Each row is a point on a landscape with many valleys, with its height.
From any point a ball rolls to the lowest of the 2 points nearest to it. It stops when none of these is lower. Distance is the straight distance between rows; heights are no part of it.
duz (h 33.3): [ -4  -7   8  -1 -11  11   5 -10   9  20  13 -36 -15 -16  28  35 -12 -17
  -2 -16  18   5  10  17 -13  -9  -7  11]
vid (h 30.2): [ 17 -10 -10  18 -12   8   0  -4   8  19  -8 -22   2   0 -14   8  -5   3
  -5   6  -3   7 -12 -15  -2   0 -10  16]
Vasob (h 33.7): [  3  13  10  10  -8   5  23 -19  13  10  25 -24   7 -13  12  14 -18  18
 -13  -3   9  -4  -6  27 -15  12  -1   8]
loku (h 53.6): [-18   4  37   5  -7   2 -22 -10  13  15  -5 -13  21 -13  -2   9   7 -18
   8   3   7  14   1  10  17   2   6 -20]
Bot (h 19.4): [ -9  17  -1   4  -4   2  28 -10   4  -2  16 -11  -3  -5  -2 -10  -9  13
 -22   4  -9 -31  -3  18  -4  -9 -19   8]
Faket (h 24.4): [ 20  21  -1  -2 -11   6  -7  -8   4 -16  13 -17  27   4 -13  16   7  -3
  26  13   6   1 -13 -17  -2  12 -27  17]
mos (h 39.1): [  6  11 -15   8  -1  -7  11  27   5  25   8 -26   1  12 -10 -14   4  29
  14  -6   0   0 -23   4  -1   7   6  -8]
Kip (h 46.4): [ -8  23  23 -36   3   0  -8 -36   6  -6 -16 -19  24  -4   4  12 -14  -9
  -1  -8  -2  10   5  -8   7  -6 -13  -2]
rimo (h 46.2): [  8 -18   1 -10  12  -5 -13 -29   7 -11   3  -8  20  18  20  13  -9   0
  -8 -23   8  -1  -4   0  -4  -6 -12  27]
Rup (h 20.9): [  9   3  13  27  -7  18 -14  -2  -3  -4  10  14  19 -11 -15  14  12 -15
   7  27   5   8   3 -23   9  24  -1   0]
kekom (h 45.3): [  5  29  12 -23  -3  -3  -2 -26  -2  -8 -21 -24  18 -12  -8  14 -14  10
   9  -4  -5  16 -13 -15  -2  11  -2  -7]
rabip (h 56.4): [-12  19  28  -9  -1   6  -3  -8   9  -2  22 -17  11  -2  -1   1  13  -4
  14  -3  13 -14  -8  14  13   2 -11 -13]
ran (h 31.4): [ -1  12   0  13  -5  12 -21  22   7   6   5   1  23   5 -11   2  33 -24
  26  22   6   5   4  -6  21   8 -18 -15]
mag (h 29.1): [  4  10 -12  -5 -22 -14  28   6 -13   0  -5  -6 -40 -21  -2   1 -29  10
  -7   1  -9  -6   4  -5 -30 -11  15  -2]
mut (h 41.1): [  1  -8  -7 -22  21  18 -19 -28  -4 -18 -19   2  10  11 -10  21   6 -10
   1 -21   0   0 -10 -41  -3  17 -26  13]
Bisu (h 61.2): [ -6  -3 -12 -15   4 -15   4  17  -2   4 -18  -3 -17   6 -29 -35   9   8
   3  -4 -20 -21 -17 -14   8 -39 -14  -7]
mekif (h 35.4): [ 10  15  11   9  -7   5  15 -15   1  15  12 -24   5 -10  -7   7 -13  19
  -7  -4   4   7 -21  -1  -3  20   2   0]
gavi (h 38.8): [ -6  16  -1 -23   0 -21  -4  -4  13   5 -19 -23  37  13  27  -5  -8   5
   4  -2   1  24  14  24  14 -10   4 -10]
bosot (h 38.7): [  2  42  -3   6  -5   1  15   7   0   3  21 -16  12   1 -13 -19  14  25
   8  14  -4  -2 -20   9  10  27  -7 -17]
Rezi (h 66.2): [ -6   7  20   8  -5  -4   3  15   4   7  -1  -4  -6  -7 -26 -21   8  16
   7   7  -7  -9 -19   3  15  -9   8 -19]
bizo (h 65.9): [ 15  -2  -8   2 -15 -16 -11  31 -10 -16 -15  15   1   2 -17 -11   1   3
  31  13  -7  22  -4 -17  -1  -5  21  -9]
Vozen (h 0.8): [ 19 -34 -17  11  10 -11  12   4   6  12 -14   0 -26  -6  -9 -11  -5  28
 -12 -21   1   0 -24 -22 -10  -6  -1   9]
vure (h 30.3): [ 16 -25 -25  21   7   5 -16  16  -1  16   2  -5   4  24  -7  -2  29   9
  12  -4   2   8 -12 -16   7  22  -1  10]
piba (h 22.0): [ 13  11  21   8  -9  18 -12  -7   4   2  17 -17  10 -17   3  31   4  -5
  16  -2  17  24  -7  -6  -1  35  11  -1]
ledep (h 19.2): [ 18 -26   6  20 -24   0 -16  -6   8 -15  -8   7   0  -6  -9  20  -1 -15
  12  18   6   5  14 -20   8 -14   3  37]
memu (h 36.2): [  0   3   6 -24  12  -9 -18 -12  -7 -12 -36  12  21   8  -7  -5  -4  -7
  -4  -2 -14  15  -2 -20  11  -7   4 -11]
Vokot (h 41.6): [ 12  11 -22  23   2  15  -4   5   6   2  22   5  31  17   2   0  19   1
  -4  15  -2   2   0   0   7  28 -22   7]
liva (h 63.6): [ 14 -20  21  13  -8   2 -18  11  -6 -11   0  14 -11  -5 -16   5  13   1
  25  -1  12  18 -10 -18   7   8  18   1]
gitir (h 31.9): [  1  -3  -3   9 -12 -17  20   8   6 -33  23  32  -8  -1  14  -6 -20  15
  -5  13   5 -12  17  21 -14   1  22  27]
Mera (h 69.4): [ -5  19 -19   6  -1  29   2   0 -20   9  -1  12  -3 -16   1  17  -2 -21
  -8  19  -1   3  18 -19  -8  18 -13 -11]
fer (h 42.9): [-12 -26   2   8   4  23 -13  11  -1  21  17  -4 -27  -7   3  15  31 -32
   2  -5  12  -4   8   4   6   0 -12   7]
Rekud (h 18.8): [ -7  15   2 -14   7   3   5  -4  -5  17 -15 -11 -15  -8  -4 -10  -3  12
 -11 -13 -12   3 -12  -6  -1   1   4 -26]
Noges (h 27.9): [ 12   1  -4   4 -15  10 -12  12   9  -6  11 -13  18  11 -13   7  18 -17
  32  14   9  -3   0 -13  12  -6 -17  12]
Peku (h 44.7): [ 21   4 -34  15   2  17  19 -15 -22   9  -2  16  -5   0  14   5 -23  13
 -24  12   0   8   1 -19 -24  18  -2  10]
guz (h 23.6): [-21 -32  -9  21  -4   3  11  30   5  10  -3  15 -27  -4  17   6   9 -21
  -2  13   4  -5  28  29  -3 -23   2  -9]
Pifog (h 22.2): [ -8   7   1  -3 -15 -15   8  12   8 -13  -7   1   7  -1 -11 -16   4  -8
  13  26 -10 -22   4   9   8 -36 -17   2]
fubo (h 33.5): [ -4 -17  -7  -4  25  -1 -23 -13  -6  -4 -25  23  15  12 -18  -6  12 -14
 -15 -10  -8   4  -3 -21  13   7  -8   1]
sele (h 40.7): [ -7 -17 -12  32   5  16   1 -17   2  32  -5   6  18   4   6  -2   0   1
 -45   6  -3  -2   7  13   7  13  -1  -4]
Kogi (h 60.7): [ -7   0  -4 -14 -15 -19   9  35  10 -12   5  -9 -30  -1  17   9  -8  -8
  27 -10   9   0  28  15 -12 -28  16  12]
par (h 64.8): [-12 -11  21  -1  -3 -12  -2  21  -1  -6   8   3 -25  -6 -24 -15  10   3
  17   1  -3 -23 -11   4   8 -27  14  -9]
kebo (h 44.0): [ -7   0   6 -20  10   0 -16 -21  12   2  10 -24  31  18  23  17   4 -14
   2 -16  14  -6   6  13   2  -6 -15   9]
dani (h 47.3): [  0  -1  -8  -4  15  19   4  -7 -24   7  -4  22 -18  -5  11   2  -6  -6
 -23  -7   0   8   5 -17 -10  18  13 -16]
sufo (h 34.8): [ 17   4 -10  22 -27  -7  21   7   0 -24  17  17 -11 -16   1   4 -18   2
  -2  32   8  -5  10  10 -14  10   8  29]
temub (h 45.6): [  7  -7 -30   5  14   8   8 -19 -29   5 -22  33  -4   2  13  -3 -23   7
 -31   6  -4   5   8 -25 -16   6  11   0]
fad (h 16.2): [-12 -33  -7  26  -1   1   2  14   0  10  -3  29  -9   0  16  -4  -4  -8
 -18  10   5   2  32  23   0  -9  19  -2]
betav (h 11.6): [  5 -35 -17  24   3  -4   4   4  -8   0  -5  38  -5  11  13  -9 -12   8
 -28   6  -8   2  16   5  -5  -5  26   8]
kunu (h 57.7): [-21  10   9 -15  12   6  -4   4   5  10  12 -17   4   6  15   0  18  -7
   7 -17   7 -10   2  33   8   1  -6 -21]
mor (h 24.7): [ 20 -39  -8  18 -12  -8 -14  -1  -3  -7 -18  14 -16  -2   1   8  -8   2
   1   3   1  18   6 -17  -1 -14  15  29]
rufak (h 51.2): [ 16   8   4  -8 -16   0   8 -24   6  -3  -6 -37  -6 -19  -7  24 -22   3
   9  -8   5  -1 -11 -16 -27  -5 -17  26]
Geped (h 44.2): [ 16  23  -6 -15  -4 -15   9 -23   5  -1 -27 -27  22   0 -12  -3 -19  22
   1  -2  -7   7 -20 -11  -7   1 -16   9]
kon (h 44.6): [  5  -4 -17  13   7  18  11   5   9  -5  40   6   3  17  26   9   3   7
 -11   5   9  -6  20  22  -8  30  -5  19]
ziz (h 58.7): [ -8  -4  11  -9  19   1  -4  -8   3  -2  10   8   5   9   8  -3   7  -1
  -6 -19   3   2  -1  12   0  12   5  -9]
guk (h 67.7): [ 15  23 -18  -9   2  -7  18 -22 -20 -18  -2  15   1  -6  29  11 -28  17
 -19  -2  -3   6   3  -5 -26  16  16  -3]
migu (h 64.9): [  7   2  14   2 -12  -4  -8  19 -16 -19   0  27 -12 -13  -9   1   0 -11
  27  12   2  17   3 -14  -2   7  36 -15]
navo (h 33.4): [ -7   6 -12 -10  25  -1  12 -16  -1  -4  -5  12   1  15   1 -27   8  22
 -34  -9 -21 -17 -13   1  10   3 -18   2]
keluv (h 66.9): [ 13 -15 -22  14 -21 -15  -2  27  -4   4 -17   3 -10  -3 -17  -9  -5   4
  16  12 -10  17   3 -21  -4 -23   9  10]
vago (h 62.9): [-10 -19   4   0  11   1  -3  22  -5   7   4   5 -29   6 -29 -30  19   1
   0  -4 -11 -25 -22 -13  12 -25  -9 -10]
Koma (h 43.6): [  9   6 -26  19   3  21  15   2 -16  15  13  15  -1   1  -1  -7  -1   7
 -18  16  -4  -3  -2  -6  -7  19  -2  -3]
Sipos (h 43.0): [-15  -6  -5 -15  -3  -1   4   7   1   2  -5 -10 -13  -1   6   1   0 -18
   4  -2  -9 -12  18  12  -5 -44 -18  -2]
Laku (h 42.2): [ -1 -13 -29  17   4  11   5   3  -9  29  -6   3  -1  10  10  -7  -1   5
 -29  -1 -10   5   1   2  -7  -1  -4  -3]
tedi (h 40.0): [  2  29  -8  18  -4   9   8  16  11  11  17  -2  28   7  -3 -10  16   5
   9  26   4   2  -1  18  18  21 -12 -16]
livi (h 49.5): [ 20   0   2 -21  -4 -13   3 -24   5 -21  -1 -21  -1   0   4  14 -20  15
  10 -23   4  -2 -16 -11 -23  -4 -13  27]
zulot (h 34.0): [-18 -24  -4  12   2  11   4  33   5  20  11  -5 -33   0   5   2  23 -25
  14  -1  10 -10   9  13   4 -22 -11 -10]
beda (h 22.8): [ -9  18  16  -6  -1   3  19 -22  -5  11 -12 -11 -14 -24  -7   1 -23   6
 -23  -2 -11  -9 -11  -3   1  -8  -1 -15]
gop (h 34.2): [-12  18   4   2   1   4 -20   7   0   1 -17  14  23  -7 -15  -3  13 -28
  11  22  -6  11  17  -7  20   6  -1 -21]
bor (h 11.9): [  9 -11   7   1   4  -9   5   3   2   8  -9 -10  -9  -3 -11  -6  -2  19
  -1 -17  -2   7 -27 -11  -5   0   7  -6]
sop (h 63.7): [  6  16 -47   9  -6  -3  20  30  12  -8   3   3  20  21  30   2  -3 -12
   0  17  -1   2  24  15  -3 -11 -19   9]
Buked (h 39.0): [ -2   0  -1  -9 -12   3  14  -6   6   7   9 -27 -14 -12   8   8 -11  -8
   3  -8   4  -9   6  11 -12 -26 -17  12]
sof (h 54.2): [  1  -7  -9 -16  18  12 -22   8 -17 -15   6  21 -23   6  11  13  18 -24
   7 -23   1  14  12 -13  -9  17  -1   6]
bomif (h 57.4): [-28 -13  25  -2  17  -4  -4   1   1  -2   6  17  -5   1   1 -20  13   5
 -12 -11   0 -13   2  26  17   2  13 -21]
mego (h 51.9): [ -5  -2  -3  16  13  36   0  -4  -9  28  22  -4 -15  -5  -5   6  19 -12
 -15  -7   1  -1  -6   0   3  30 -16 -12]
popo (h 28.9): [  3 -26  -9   4  21   6 -17  -9 -15   0 -32  31   1   3  -5   8   1 -11
 -12  -8  -2  14  -1 -34  -2  17  11  -7]
vumun (h 37.6): [-10  12  -4 -42  25 -20   2 -25   4   4 -28 -15  -2  20  11 -24   4   5
 -13 -25 -16  -7   1   7  13 -15 -16 -11]
Gusef (h 66.3): [ 13  13  22   0  -7 -15   2  -3   5 -22  12  -4  15   2  -5  -1  -3  17
  16  -1   7   5 -18   3  -3  18  16  -1]
Tuze (h 29.2): [-24  15 -25  -4  24   5   9   2  -4  11   2  10   5  14  15 -20  21  -8
 -16   0  -5  -2  17  28   7  10 -14 -19]
Sene (h 42.0): [ -7  14 -11   1  -8 -10   4  18   1   8 -12  15  15   5  12 -24   3   3
  -1  21  -6   5  16  21  15  -4   7 -20]
zuf (h 50.7): [  1 -29  12  10  10   5 -12 -12  16   0  24   3   0  15  -7  -8  13   4
   0  -5  10 -31 -16   1  13  -8  -5  18]
Mub (h 54.8): [ -5  -5  27 -19   8   5 -19 -16   8   6  12 -25   1   1  -3  12   8  -4
  14 -17  10 -15 -19  -3   6  -5 -11  -1]
kulez (h 61.9): [  0 -40  27  18  -6   1 -25  14   1   7   5  10 -21  -3 -22   2  22 -17
  12   3  13  -4  -3  -7  13  -9  13   7]
lom (h 55.6): [ 11  13  -1   5   9  19  -4   9 -11   3   1   0  -4  -2 -34 -10  14   6
   8   8  -9   2 -23 -29   6  19 -15 -15]
pugo (h 40.8): [  7  19 -23   6  -8  -3  10  21  -6  18   0  -3  11   5   2 -16  -3  19
   5  12  -6  14  -1   8   1  10  13 -18]
kiza (h 38.0): [ -6   7 -16 -24  23  17 -16 -18  -4  -2   3  -5  11  15  -2   7  16 -19
  -2 -17  -7  -7   0 -19  -1   6 -33  14]
samil (h 37.5): [ 20   0 -13  12  -8  -2  16   2 -10 -14  13   8 -16  -7   4   1 -16  24
   2   8   7   5  -3  -1 -17  20  13  18]
fovad (h 56.0): [-20 -28   1   2  19  -6   0  12  -6  10  -1  26 -22   4   5 -22   8   3
 -21 -20  -7  -6   2  17   1  -2  21 -17]
sot (h 59.5): [-17 -44  25  14   6   3 -19  11   9  25  10  -1 -17   5  -6   0  25 -11
   2 -11  20 -15  -2  15  13  -7  10  -1]
Nifil (h 18.2): [ -2   5  -8  -5  -4 -24   5  10   5 -23  -8  15  18  16  -6 -25  -5  12
   2  14 -13  -7   9  10   4 -25   0  14]
seke (h 64.0): [ -1   7  23 -13  -4 -14   1  22   7 -28  30  -2 -18   6  -7  -2  16   7
  40  -9   9 -16  -4   9   3   3  19  -1]
zag (h 26.6): [  8   5  -6  14 -11  12  11 -14  -1  -1   4  -7   5  -9  -6  10 -19  -3
 -18  15  -6  -6   0  -6 -10   0 -22  19]
pid (h 23.5): [ -7   4  -7   3  -3   8  25   7  -2  -7  16   3 -18  -5  14  -5  -9   2
 -12  -3  -7 -17  11  21 -10  -4  -1  -6]
puli (h 67.1): [  1   5  20   0  -3 -12   3   1   5   4 -13 -10  -1 -12 -45 -18   2  14
   7   9  -8 -14 -39 -21  12  -6 -11  -7]
fafe (h 59.6): [-20  14  -1 -16   0  -1  14   3  -5   9 -24  -5 -20  -5 -18 -25   9  -5
  -6   9 -25 -25   2   2   4 -36 -23 -13]
Raguv (h 47.9): [ 19  -4   1  -9   9 -13  -1 -20   8 -17   0  -6  16  12  21   8 -23  27
  -4 -29   7  11 -15  -3 -15  10   4  22]
sifez (h 29.5): [ 20 -27 -17   9  -9  -9   5 -13  -6  -9 -25   9 -28 -12   1   6 -33   6
 -14  -4  -5   9   6 -17 -19 -23   3  33]
gibuk (h 22.9): [-16 -17  16  -8  10  -6  12 -13   6   0  -1   1 -28  -5   8  -4 -13  10
 -25 -27  -5 -20  -1  14  -2 -21  16  -2]
pelo (h 58.1): [-12  14  11 -20   4   3   0  -1  -9 -11 -15   2 -16  -8 -31 -11   7  -8
   6   4 -13 -15 -10 -17   5 -16 -16 -10]
Nekon (h 56.9): [-22 -36  25  14  -7  -6 -25  13   9  29  -7  -5  -1  -7  -4   8  20 -26
   3  -7  15   5  11  21  15 -14  17 -19]
kize (h 58.4): [ -1 -13   5   1 -17 -13   2  19   8   4  -1 -10  -8  -2  12   8 -11   2
  17   0  13  14  14  12  -4 -21  24   7]
tele (h 46.6): [ -7  -8   7 -26  -7 -10  -8   6  -8  -9 -14  -3 -17  -6   0   2  -8 -17
  16 -12  -6   7  10  -6  -7 -34   4  -2]
Deve (h 36.5): [ 13   5  -5  16  -4  -1   6  21  17  12  30 -26  16  14 -18 -10  12  24
  21   9  10 -12 -24   9   6   7  -8  10]
zodam (h 48.8): [ -4 -12  -1  12  10  26  -9   4   4  14  35  -1 -16   1   7  10  31 -17
  -4 -16  18  -3   1   8   5  28  -4   5]
Zata (h 33.6): [  5  14 -24 -17  13  15   6  -7  -2 -11  26 -10   3  15   9   6   8 -11
   0  -7  -8 -14   1   0 -11   4 -34  21]
Padu (h 40.5): [  3   0  27   4 -11  -6  -6 -13  19  12  11 -24  34   3  12  16  -7   4
   3  -5  19   7  -6  22   7   2   7   9]
vis (h 27.1): [  8  11  20  -3 -13  16  -4 -10   5  19   6 -35   0 -18   9  34 -10  -5
   5 -10  13  21   2  -2  -6   7  -2   2]
Zuru (h 46.5): [  8  -4  -1  14  18  14  -5  -5   1 -20  37  26  -1  13  14   1  10   7
  -7  -7  12   2   2  11  -2  36   6  15]
Gon (h 27.6): [ -1 -31   4   3  11   1   9  -5   9   3  12  -3 -36   1  20   4 -13  19
 -20 -27  12  -8   6  14  -9  -9  18  24]
Kere (h 58.0): [  4   6 -20 -12   4  14  -2  28  -7 -16  28  12 -27   3  23  14  22 -19
  20 -11   7  14  19   5  -4  15  -2  10]
gul (h 56.7): [ -3   4  14 -11 -11 -14  -5  19   8   4   1 -19  10  -1   1   6   5  -3
  28  -4   2  12  -3   8   5 -11  17  -9]
vunup (h 52.3): [-13  -2  31  -4  12  13 -27 -33   7  15 -12  -9  25  -7 -11  15   9 -30
  -8  -3   8   1   3  -2  16  11  -7  -8]
zav (h 52.2): [  4   2   9 -19  -2 -14  -1  10 -15  -7 -12  -1 -26 -10  -1   5  -8  12
  14 -19  -4  14 -10 -13  -7   2  34 -22]
nalez (h 65.5): [  5 -10  21 -10   4 -16 -13   7   6 -25  13   2   7  14  -9  -7   8  13
  28 -11  12  -2 -17  -1   8   1  15   4]
moduz (h 33.8): [ 18  -6 -18  -3 -14 -13  10   1 -11 -13 -15  -2 -50 -24   5   8 -28  14
  -1  -4  -1   9   5 -12 -26 -13  11  25]
dov (h 48.6): [  3 -30   3  26   9   5  -3   4  11 -10  25  20   8  20   3  -6  11   8
  -8   1   7 -12   2   9   8  10   4  24]
fadus (h 37.8): [ -2   3  -6 -14   0 -13 -18   2  -3   2 -22   2  23   9  15  -1 -10  -3
  -1  -6  -3  25  13   6   5  -7  12 -11]
Deteb (h 23.4): [ 14  -5   1  21 -26  11   2  -6   2 -11  -1   7  13 -13 -20  13  -8 -14
   0  33   0  -3   6 -15  -1  -7 -19  27]
Ruz (h 52.7): [  3 -33  12   3   8   0 -19 -17  18  24   8 -25   1   8   4   6   1   1
   3 -17  15 -19 -13  -3   6 -11  -3  16]
Ver (h 66.8): [ 10  17  11  -2 -22 -26  11  -8   1 -22  -4  -9  18 -12  -2   6 -27  15
   5  11   4   5 -12   1 -18   9  16   7]
Pako (h 58.2): [ -4  21 -11 -16 -14 -15   4  39  -4   6 -10 -12   1  -1  11  -2  -2  -9
  25   0  -8  18  14  11  -1 -21   8 -20]
folav (h 59.9): [ -2  18 -21 -10 -17 -12  13  45  -6 -19  -4   6 -17  -4  10   1  -8 -23
  23  12 -10   6  23   3  -7 -26   0  -8]
fuma (h 33.9): [ 18  -6  -5  23   0   3  -6  19   4   3  19  -2   8  22 -11 -14  22  24
  22  -2   9   7 -23  -5   7  24   5   4]
likof (h 43.1): [ 18   1  -4   4  -8 -21   1 -13  15   0 -14 -17  33  15  -7  -8 -10  25
   1   5   0   2 -22  -4   0  -7 -10  22]
Miz (h 25.4): [  0  22 -13  -1 -13 -13  31 -14  -7   7 -10 -13 -16 -19  -7  -8 -28  22
 -26   4 -16 -16 -11   2 -15  -4   2  -8]
Zotes (h 27.2): [-23  13 -17  -7   9   5  16  15  -5   5   6   9 -16  -2  25  -3   8 -11
 -13  -2  -9  -7  24  28  -6   1  -3 -29]
Laman (h 50.6): [ -6  -9  -2 -14  33  14 -18  -5 -22   2  -4  25 -20  -5  -1   4  12 -20
  -5 -29   4  10  -1 -22  -9  29  11 -17]
Gora (h 54.9): [-12 -15  35  11  -7  -2 -24  14  13  23   6 -18  15   1  -6   6  20  -6
  21  -5  16   7  -9  16  20   1  16 -18]
Gofu (h 37.7): [-12  15  -7   8 -11   7   8 -11  -2  14 -29   8  13  -7   0 -10 -11 -14
 -17  37  -9   5  23   7  12 -12 -13 -17]
meper (h 38.9): [ -5  19  -3 -29   0 -14   2 -15   9   5 -27 -15  17  15   8 -20   6   4
  -1   2 -14   9   6  13  13 -16 -10  -8]
deton (h 49.6): [ -6  -4  24 -21   5  -3 -26 -30   5 -24  -9   7  25   5  -6   9   0 -22
   4   2   0 -14   7 -12  12 -21 -15  12]
miniz (h 39.7): [ 20   2 -18   0  -5  -2  -3   6 -18  -9   0  11 -11   1  15   8 -11   9
   9   0   1  24   3 -12 -19  20  18   2]
Zov (h 26.0): [ -1   2  22   4 -20  -2  -1   1   2 -10   1   4  10 -16 -17   5  -6  -9
   9  25  -2  -8   0  -6   4 -24  -8   2]
pem (h 31.2): [-23   2  -8  -5  24   0  11  -3   6   0   9   8   4  20   2 -33  21  11
 -21  -1  -8 -22   5  28  13  -3 -18  -2]
notod (h 49.4): [ -6  -6  23 -21  -6 -10  -9   5 -11   4 -24  -8 -25 -21 -17   7  -9 -13
  13 -14  -6  18  -6 -21  -1 -25  19 -21]
reka (h 36.1): [-15   8   7  16  -6   2 -10  -3   7  10 -23   6  32  -7   6   5   8 -27
  -5  23   2  10  23  15  19  -1  -7 -18]
vaku (h 42.8): [-20   4 -13  -6   9 -21  -2  11  13  12 -23   0  20  19  23 -24  15  -4
   2  10  -4  11  30  37  18  -8  -2 -26]
Sata (h 62.2): [ -3  13 -28  11  -9   4  15  40   6 -16   1  12  -3   5  21  10  -1 -33
  13  25  -2  -4  25  12   0 -21 -21  -1]
Gel (h 16.7): [ 21 -16   8  24 -18 -24  -7  -2   5 -23  -7  14  28   5 -26  -9 -11  11
  12  25   2   0 -17 -12  -1  -4   5  25]
keb (h 42.1): [-17   5  26  -4   9   5 -12 -24  17  10  14 -16  36   4  24  13   3  -5
 -11 -10  16   0   7  32  12  10  -3  -3]
muv (h 22.1): [  0 -33  -2  -7  16  -2 -14   0  -9  13 -26  17 -19   1   0   4   3  -8
 -13 -23  -5  23   0 -15  -2  -3  17  -6]
defo (h 68.0): [  5  30  -9  -9   4   1  19 -27 -28  -5 -16  19  -2 -16   6   1 -24  15
 -23  13  -4  -8   1 -16  -9  11  10 -14]
zovu (h 28.3): [-10 -10  -4   1  -1   4  18   3   1 -27  21  30  -8   5  21  -3  -6  -4
 -13   1  -1 -16  26  22  -6  -7   2  19]
lened (h 16.8): [  6   4  16  11   7  16 -19 -10 -11  -9   6  15   4 -13  -4  19   6  -8
   8   4  11  21   2 -23  -2  39  12  -8]
Napi (h 48.0): [-18  -1  31 -22   5   7 -13 -40   4 -12 -18  -5   6  -9   0  13 -16 -24
 -12  -8  -4  -8  10  -4   3 -22 -11   7]
mibez (h 15.5): [ -8   7  -8 -15  -4 -22  17 -11   9  -7   1 -17  -2   8  -6 -18 -13  17
  -8  -5  -5 -35  -9  12  -9 -31 -18  17]
Getod (h 43.2): [  5   8 -29  30  -2  21  13   8   0   6  22  18  18   9  19   1   4  -2
 -16  17   2  -3  19  12  -2  24  -5   5]
zetav (h 51.0): [-13  -4  24  -4   8  12 -34 -28   4 -13 -20  11  32  -4 -17  15   7 -29
  -1   4   3   5   8 -23  17   7  -1   3]
ranu (h 12.7): [ -1 -40  -9  -3  19  -4  -1  -3   3  23 -25   7 -27  -3  -4  -6  -4  11
 -27 -30  -4   1 -16 -20   1 -13   7  -2]
ret (h 41.9): [  9  -9  14   9 -12 -13 -14 -26  18  10 -10 -25  46   7   2  10 -16  10
  -1   4   7   0  -9   3  10  -7  -4  17]
nabeb (h 56.8): [  1  14   7 -12   6  14   6  -3 -16 -19 -19  11 -10 -15 -34  -4  -1   8
   7   8  -9  -5 -21 -37   1  12  -9 -10]
Veb (h 15.1): [  1 -20  -5  14   5 -18  -1  10   2  -9  -3  25  18  19   4 -19  -8  18
  -9   1  -3   2   6  12   1 -11  20   8]
lival (h 54.3): [-11 -10  10 -19  17 -16  -1   7 -10  -4   0  16 -28  -4  13  -6  -3   6
  -8 -31  -5   3  -4   5  -3   1  38 -24]
tofun (h 35.6): [-15  15  -8 -34  27  -8  12 -12  -4   3 -13   2 -23  11   4 -23   8  13
 -26 -28 -25 -13  -6   4   5   4  -6 -19]
kosa (h 67.3): [ 10  30  -8 -17 -17 -24  16 -12 -13 -25 -10   9   7  -9   6   6 -29   9
   1  10 -10   1   5  -3 -26   3  13   3]
Pinoz (h 19.1): [ 18  10  -2  13 -18 -11  -3   3  -3 -18  -7  11  32  -5 -16   2  -6   5
  13  30  -1  14  -4 -12   0   8   3   8]
Kasu (h 60.8): [ -7 -14 -11   7  -3   9  -8  25 -13  18   2  13 -21  -6  19   6   3 -21
   1   1   7  20  21  10  -5   5  22 -17]
Livu (h 39.2): [ -8   4  -1   4   8   7   1 -28  -4  22 -25   4  16  -8   4  -6 -12  -3
 -34  12 -10   3   9   4   7   1  -4  -7]
kuf (h 37.1): [ 10  33  -4   1  -4   8  19  -4 -15   1  13 -11  -5 -11  -9  -4  -5  21
   1   4  -8  -5 -20  -7  -8  29  -2 -16]
tal (h 28.4): [ 12  16   0 -14   2  16   3  -4   0 -17  28 -13  -2   3  -7   9  10   1
  19  -6   3  -8 -15  -8  -7  14 -24  13]
nuzed (h 59.3): [ -6  16 -14  -4 -10  -2   6  41 -12  15  -5   6  -8  -5  21  -2   3 -11
  19   7   1  24  20   8  -5   2  23 -36]
tob (h 38.6): [ 10  12  17  17 -16  -6   2  -2  24   8  23 -28  29   3  -7   8   2  15
  23  11  19  -8 -20  12   4  10  -3  13]
Ginan (h 53.9): [ -4  17   5   4  13  30   0   4 -13  24  10 -11 -16 -12 -16   0  12   0
  -3  -8  -6   3 -20 -17   0  32  -6 -27]
Feko (h 68.5): [ -6  37  -2  -9   6  14  10 -19 -12  -6  -4   7   5 -17  -1   3 -11  -7
 -15  17  -8  -3   9  -8   1  12  -7 -10]
zez (h 19.0): [-19  -6   9  -7   3 -20  21  -9  11   5  -9  -7 -14  -3  -3 -17 -15  24
 -24 -10 -10 -33  -3  17  -6 -37   1   3]
Melu (h 61.4): [  4  11  -3 -17   4   4   6  24  -3 -28  39   4 -32  11   9   1  18   4
  27 -12  -1 -10   8   8  -6  14   3   5]
Kif (h 31.1): [  4 -12   6  15  -7   2  17 -16   9  -2  18  -8 -17  -6  14   9 -21  19
 -21  -9  11  -8   1  16 -14   5  10  23]
varoz (h 25.6): [ 10 -16  -9  28   0  15 -11  11  -3   5   8  15  -2   9 -13   3  17  -3
  -2  10  -1   6  -2 -21   7  17  -1   5]
metum (h 21.6): [ 12  28   3  -9  -6   1 -15   0  -1 -27  -2   4  34   0  -4  11   6 -11
  24  15   3  14   1 -15   2  20  -8   0]

Call two points neighbours if one is among the 2 nearest of the other. Go from one point of each pair to the other, from neighbour to neighbour, staying as low as possible. Name the highest point that can't be avoided.
gul / Getod -> Kasu
ledep / betav -> Zov
ledep / Gel -> mut

For each start below, name the point where the ball stops.
Vokot -> mibez
fafe -> betav
ziz -> lened
puli -> betav
loku -> Padu
